Each row is a point on a tangle of strands that fork, close into loops and nearly touch. The rows are in no order.
In the rows, zero is written as 128.
Two points are linked if the straight distance between their rows is under 113. Some points are linked to none.
J881: [ 78 144 128 145 164 138 125 161  84  94 127  92 144  39 104 148 131 105
  95 128 138 128  93 124]
J939: [118 175 110 102 154 133 102 148 139 132 105  84 173  78 108  87  67 169
 114 142 152 126  91 104]
J141: [161 127 109 131 126 136  82 173 137 142  91 106 147 116 106  80  66 119
  98 163 117 147 133 121]
J290: [128  90 157 116  74  84 140 116 147 123 112 134 104 117 146 124 167 143
 132 113 166 129 135 132]
J74: [244 123 136  92 103 120 117 137 153 155  79 181 126 157  90 138 124  85
 116 155 178 138 145 175]
J693: [ 51 151 127 156 151 142 148 145  85 112 171 107 132  73 128 126 146 118
 112  98 115 107 112 104]
J986: [ 93 149 102 145 149  91 155 100  81 142 173 191 143 104 140 130 138 161
 111 154 162  93 144 123]
J672: [192  85 114 111  67 108  97 197 176  87  64 108 125  94 130 128 120 118
 118 113 164 154  69 157]
J624: [176 127 121 173 134 185 101 155 143  99 122  88 124 145 117 152 159  68
 144 114  88 156 108 145]
J491: [128 129 123 154 119 190  88 168 164  49 110  66 157 116 114 130 111 122
 105 113  71 172  93 120]
J55: [203 107 108  97  88  99  92 163 166 137  87 156 129 140  99 114 107 114
  89 143 192 138 129 163]
J806: [136 125 122 148 120 140 126 121 125 126 138  90 125 123 135 121 136 112
 115 136 114 131 126 117]
J880: [124 128 115 147 155 115 147 114  58 151 140 126 126  75 115 151 121  86
 101 164 165 109 150 163]
J458: [ 51 133 120 174 185 116 154 122  73 140 187 113 105 155 147 129 156 147
 150 105 122  95 151 115]
J244: [160 130 110  73  77 164 104 166 178 118 130 116 137 127 148  83 101 161
 147  93  88 154  70 104]
J87: [155 136 109 148 115 124  97 175 141 109  83  92 149  84  95 101  87 105
  72 150 174 133 111 140]
J752: [207  91 138 111  81 152  59 223 156  93  67 108 119 104 104 116 111  92
 108 125 123 171 108 155]
J17: [174 131  98 103 109  99 125 144 174 131 103 101 156 120 120 116 135 144
 133 126 154 144 103 127]
J476: [194  96 160 128 103 125 140 130 139  96  81 115 108 130 105 152 178 118
 163 144 146 131 129 131]
J263: [ 73 164 131 121 148  77 165  82 120 135 166 197 160 173 176 117 129 206
 120 129 136 120 191 133]
J487: [169 120 166 182 134 159 142 133  99 108 130 107 107 123 171 165 177  73
 154 138 138 156 119 152]
J316: [ 51 127 136 133 135 146 115 112 138 142 143 117 133 154 159 132 133 145
 197  82  59 111 120  98]
J509: [ 52 154 145 159 183 174  94 130 116  69 152  66 136  94 117 168 129 130
 119  96  61 124  98  96]
J801: [133 102 148  94  91 118 143 115 179 133 134 119 118 124 132 106 177 139
 160  81 114 127 143 124]
J569: [103 108 158 105 115  82 159  99 126 157 120 185 118 179 146 139 159 134
 139 131 148 147 180 136]
J615: [220 105 154 129 120 166 111 143 138 119  94 109 102 143 107 138 149  71
 153 145 157 144 137 151]
J240: [198  92 148  68  70  88 138 113 151 150 120 193 104 155 127 142 170 133
 129 111 148 131 156 164]
J832: [147 120 140 161  90 117 139 133  89  90 120 121 106  95 139 145 165 102
 105 148 188 106 128 144]
J894: [183 108 171 140 148 138 109 113 110 139 115 101  83 140 120 137 123  79
 122 160 169 130 161 156]
J287: [ 69 198 137  92 120 154 124 101 127 124 151  92 171 103 145 104  96 173
 161 113 130 100  97  95]
J681: [185  99  92  66  65  89 117 176 170 122  82 127 151 116 120 121 127 152
 140 100 157 153  75 147]
J437: [ 91 143 138 115 139 174  88 129 169 119 114  67 142 119 134 132  83 138
 148 110  38 137  97 101]
J548: [170 122 101 112 130 122  94 124 163 165 132 131 120 147 126 102  81 131
 100 169 130 139 132 127]
J668: [ 87 148  90 156 210 156 180 136  63 135 156  96 121 105  97 128 100 130
  99 148 104 100 114 116]
J544: [143 138 167 111 123  68 147  75 149 157 126 217 127 156 131 160 166 117
 100 135 179 124 185 162]
J741: [143 120 126 164 145 175 119 135 143 145 112  95 116 162 126 155 129  75
 154 112  37 127 109 134]
J582: [ 78 139 139 159 121  73 171 110  92 127 169 158 152 164 170 111 165 165
 136 113 138 117 186 134]
J928: [113 124 166 146 159  83 153 100  85 169 134 155 114 149 134 165 152 114
 143 153 146 121 184 148]
J489: [169 119 123 163  99 133 109 160 126  79  88 105 123  80 120 138 131  83
  98 145 199 121 101 156]
J220: [106 162 119 143 186 126 184 111 107 146 141 113 138 109 114 108  94 145
 101 157 131 118 125 104]
J682: [ 83 104 173 174 101  95 172 117  92 120 141 158 124 164 158 116 173 141
 172  97 108 114 209 129]
J184: [113 154 122  69  92 192 117 142 172 119 129 114 151 152 138  98 110 163
 186  69  62 142  66  94]
J665: [160 135 119 182 148 174  84 187 101 102  94  72 149  89  93 125 100  85
  93 153  98 145 131 142]
J159: [100 129 119 104 137 106 141  81 143 144 131 145 139 153 125 122 111 174
 130 148 136 130 152  91]
J232: [109 103 169 155  82 106 133 136 102  89 123 125 111 111 157 150 186 128
 142 121 134 127 142 120]
J354: [ 79 127 141 190 176 141 158 118  92 141 147  90  97 170 155 146 144 121
 143 117  78 105 134 122]
J330: [ 95 131 136 150 147  90 158 122 123 108 124 112 125  88 133 135 153 162
 137 131 179 119 126 105]
J978: [ 61 163 126  99 105 103 132 101 132 119 150 112 173 119 149 106 142 187
 159  91 160  99 127  99]
J394: [124 115 152 132 149  87 163  94  75 149 127 153 113 111 128 160 137 109
  99 164 202 106 180 170]
J950: [124 130 158 190 161 140 164 127  66 133 134 101 104 140 145 166 167  94
 148 142 109 123 139 142]
J463: [151 147 111  83 113  68 151  94 182 134 131 197 151 171 135 126 138 163
  82 126 186 137 132 150]
J775: [139 148 116 178 179 151 138 110  91 163 150 151 118 131 110 132 105  85
 104 173 104  93 129 132]
J497: [116 117 114 145 153 123 128 105 124 171 147 184 102 192 135 142 115 101
 132 157 126 143 139 126]
J440: [112 101 140 122 101 136 136 105 158 136 141 139 106 148 150 124 152 150
 182 101  66 117 141 102]
J218: [178 106 103 106 123 123 128  97 167 160 127 196 120 181 124 146 126 107
 136 156 142 155 157 148]
J191: [161 101 114  53  72 103 127 125 189 153 119 185 122 143 107 112 130 136
 130 101 144 147 122 137]
J956: [155 119 125 172 153 161 130  96 111 165 138 156 104 181 110 147 134  73
 147 158 115 101 155 135]
J482: [ 46 146 126 138 135 127 138 108 113 151 172 126 140 183 194 115 119 180
 178  92  89 103 147 106]
J340: [138 147 109 111 130 146 111 139 176 112 107  61 167 101 120  96 105 160
 135 117 120 151  98 106]
J302: [178 115 137 121 106 119 121  90 124 155 130 209 113 156 139 158 137  80
 120 157 176 131 173 176]
J948: [ 63 162 112 100 171  93 164 100  76 132 183 158 151  93 144 122 115 211
 121 145 163  77 131 113]
J623: [165  99 141 120 111 121 135 123 129 144 103 164 113 160 108 155 185 117
 188 133 125 140 144 119]
J321: [ 62 114  99 166 211 137 168 123  48 128 183 123  98 108 112 149 136 135
 144 142 126  88 137 130]
J389: [183 119 127 142 137 126 130 122 126 156 117 135 112 142 127 124  89  88
  88 183 164 152 142 159]
J344: [123 136 120  73  73 130 121 114 164 115 135 138 139 120 172  93  99 181
 144 118 129 132  91  95]
J150: [217  99 112 107  99 146  88 194 169 137 101 135 116 136 114  90 109  98
 112 132 135 171 116 159]
J924: [ 97 140 156 107  95  74 144 116 142 111 133 121 127 124 148 108 165 185
 127  98 179 107 122 105]
J963: [ 91 161 105 124 147 108 117 137 105 118 112  99 160  49 101 119 108 139
 106 131 161 101  87 108]
J383: [120 143  91 132 144  93 127 107  98 154 162 145 146  81 142 123 108 132
  79 156 164  97 128 142]
J934: [100 140 131  91  97 130 143  85 164 141 151 168 145 159 157  96 116 183
 171 110 107 119 133  95]
J969: [180 112 126 143 103 171  99 176 163  66 104  96 128 124 119 133 151 112
 120 108  88 164  89 133]
J45: [106 149 130  73 133  69 153  76 164 137 136 202 161 176 144 133 140 200
 112 122 165 142 178 137]
J692: [219  80 114  33  74 125 130 153 168 144 122 170  98 147  95 109 112 152
 126  97 109 156 122 150]
J208: [197  89 137  73  85 153 122 152 151 143 124 132  88 165  98 110 136 117
 137  92  70 142 122 137]
J633: [ 89 151 124 130 162 151 102 135 122 160 131  96 131 132 124 116  73 124
 124 131  65 128  95  95]
J305: [148 136  86 167 165 144 100 173  90 106 108  81 140  65  87 114  91  98
  86 164 157 126 123 156]
J688: [161 123 123  85  97 153 118 136 177 145 151 142 106 168 136  85 109 142
 130 103  74 136 105 104]
J485: [143 152 108 111 126  78 121  96 160 156 141 188 140 119 137 121 123 130
  74 150 191 116 130 140]
J565: [ 90 110 125 188 194 178 118 136  57 108 139  89  90 101 111 185 118  86
 121 141  79 110 122 135]
J574: [ 94 164 114  86 132 145 116 115 150 176 148 128 148 155 136  90  62 131
 112 126 102 136 117 109]
J40: [ 45 127 135 131 149 118 155  83 125 148 148 171 124 145 121 113 116 153
 156 123 128 112 175  95]
J786: [ 25 153 130 148 173 145 151 123  76 119 182  90 124 121 149 119 119 164
 148  97 123 111 108 102]
J683: [117 127 141 192 156 177 122 142  82  66 114  93 126  93 102 193 158  85
 125 142  95 138 120 126]
J386: [ 77 137 134 153 135 158 105 142 116  79 108  90 148  82 104 166 141 105
 132 121  98 151 110 103]
J561: [ 90 133 146 161 141 188 101 144 144 100 109  94 115 139 123 154 119  89
 138  95  16 129  95 105]

A tip is a point with one link. Name the tips that can be reached along the links from each point below, in the order of the rows.
J485 | J682, J775, J948
J681 | J74, J487, J509, J220, J565
J741 | J491, J574

A piece is all that can be reached along the links. How many separate loops has the piece of each point below (a circle has one, a figure eight two, a Y none), and how many tips (points with one link)?
J389 | loops 0, tips 8
J963 | loops 0, tips 5
J986 | loops 0, tips 3
J633 | loops 0, tips 2
